Each row is a point on a tangle of strands that fork, close into loops and nearly touch. The rows are in no order.
In the rows, zero is written as 100.
Two points are linked if the straight distance between their rows is under 35.4. Some points are linked to none.
k910: 96  92  111  120  79  104  103  104  100  114  93  102
k963: 115  97  128  112  88  96  92  125  72  130  75  67
k105: 111  85  104  93  98  116  123  110  114  87  100  141
k136: 97  110  77  112  127  100  88  81  102  105  87  69
k597: 75  94  102  133  64  94  104  91  111  114  108  112
k472: 104  84  143  98  62  94  107  124  99  97  117  140
k535: 132  84  128  76  97  114  116  131  91  93  91  126
k199: 83  98  121  107  58  87  97  110  92  113  112  107
k291: 112  84  103  105  99  117  121  105  111  94  91  126
k403: 87  114  105  89  86  84  89  103  89  107  112  84
k519: 107  93  119  54  76  89  103  126  85  88  123  122
k179: 105  104  60  115  147  106  95  75  107  99  85  72
k863: 108  87  110  92  90  111  124  112  119  79  108  153
k486: 138  81  97  106  129  133  119  110  101  101  58  103
k286: 89  108  75  80  111  100  108  87  113  82  116  113
k183: 90  88  113  135  73  104  108  101  108  114  97  116
k537: 74  117  101  80  81  77  87  94  94  97  131  96
k688: 99  102  107  126  94  97  92  102  87  128  75  65
k148: 105  122  70  113  157  103  66  75  104  86  92  52
k962: 136  83  92  94  129  130  125  110  105  91  67  117
k24: 107  111  63  110  155  105  80  71  108  91  91  64
k204: 115  93  76  111  132  117  107  93  104  102  72  85
k957: 79  124  72  100  126  93  73  68  109  83  122  75
k505: 74  108  93  115  82  89  92  86  101  114  106  86
k398: 121  94  130  80  84  94  99  131  70  112  90  87
k627: 97  88  63  119  118  111  117  80  120  95  92  110
k854: 101  87  78  119  109  113  116  89  115  101  87  111
k739: 85  101  94  111  88  97  99  92  101  111  98  92
k577: 68  103  99  97  64  88  104  93  111  98  129  124
k270: 101  90  123  85  70  97  108  120  98  93  117  133
k440: 114  81  98  139  106  118  110  96  106  116  68  98
k185: 79  90  127  120  52  93  106  105  114  103  123  140
k787: 125  109  94  62  131  108  97  108  85  91  87  83
k660: 125  99  116  53  102  99  100  127  76  96  99  98
k806: 91  86  110  108  77  104  124  106  126  83  117  157
k718: 104  97  118  132  85  101  94  113  83  132  73  68
k69: 121  78  145  116  84  110  116  118  107  100  97  142
k323: 97  89  136  108  59  93  101  120  93  110  110  118
k650: 89  129  77  91  139  98  69  75  106  77  118  72
k834: 81  91  102  115  73  100  118  99  125  88  120  148
k782: 133  84  79  107  139  127  115  100  101  106  55  89
k145: 72  126  105  92  81  68  69  94  84  106  131  69
k574: 109  104  124  73  83  82  87  124  68  110  105  77
k751: 76  112  79  83  95  90  102  84  111  86  126  113
k951: 125  98  77  70  140  121  116  102  102  82  81  103
k890: 131  96  104  58  117  117  115  121  91  87  88  115
k236: 97  106  114  87  84  87  92  111  81  110  106  86
k849: 120  87  90  96  115  121  121  104  108  92  82  118
k944: 64  121  82  135  102  79  71  71  102  115  109  56
k395: 96  114  97  113  108  93  83  96  87  120  81  60
k724: 125  106  105  51  118  102  97  118  78  92  95  90
k175: 75  100  113  100  57  84  98  104  99  106  123  116
k778: 120  77  150  130  91  109  119  110  119  98  95  150
k26: 89  113  84  123  114  93  84  81  98  114  88  60
k693: 113  89  88  138  116  114  105  95  101  121  61  77
k60: 94  117  95  68  107  91  91  96  94  89  117  93
k620: 69  118  59  121  124  88  77  59  119  90  122  76
k62: 105  79  146  143  74  102  113  103  122  106  103  145
k137: 64  103  99  123  63  84  93  89  103  117  117  97
k81: 86  84  131  137  61  96  109  102  119  107  113  140
k418: 110  91  75  126  125  112  103  86  105  114  71  80
k901: 91  123  93  89  116  88  75  92  92  96  112  68
k564: 70  129  96  116  98  77  65  83  92  110  116  55
k629: 94  108  65  83  129  104  107  81  114  77  109  104
k90: 102  96  116  71  75  94  104  119  90  93  116  122
k9: 122  90  129  68  85  97  101  134  73  102  99  102
k725: 74  118  76  131  114  86  75  68  103  112  101  58
k817: 122  104  81  73  138  115  107  98  98  89  83  91
k272: 107  82  90  130  104  115  113  93  112  109  78  106
k59: 95  107  102  65  90  92  101  106  94  91  118  109
k749: 99  119  75  83  139  100  86  82  103  82  106  80
k285: 131  89  116  69  106  117  116  125  91  89  86  120
k210: 64  123  99  89  77  72  78  89  93  101  136  86
k421: 69  108  90  83  73  85  105  92  110  90  132  124
k976: 127  80  140  97  90  113  115  125  101  96  93  136
k559: 122  93  133  98  86  97  94  133  69  121  81  77
k710: 71  128  109  111  86  69  65  92  83  116  119  50
k603: 102  112  65  81  141  107  98  79  113  77  106  94
k745: 98  94  58  100  127  111  119  81  121  83  101  116
k990: 128  97  91  57  128  120  119  113  98  81  86  116

A fork is a point with three links, a tip a point with one. Leave the first point through the second and follow the links. Name the first fork or tip that comes.
k421; k751 -> k629
k398; k559 -> k26
k849; k291 -> k834
k26; k395 -> k398
k323; k472 -> k90

A piece is all that can be reached along the links. How many separate loops has the piece of each point below (a circle has one, a figure eight two, a Y none), and how many tips (points with one link)?
k105 -> loops 0, tips 4
k62 -> loops 1, tips 2
k910 -> loops 1, tips 0

Name the points in between on the shortest way along the links from the first point to the second, in order.
k688; k24 -> k395, k26, k136, k179
k472; k175 -> k323, k199
k890; k976 -> k285, k535
k105; k486 -> k291, k849, k962
k60; k199 -> k59, k90, k270, k472, k323
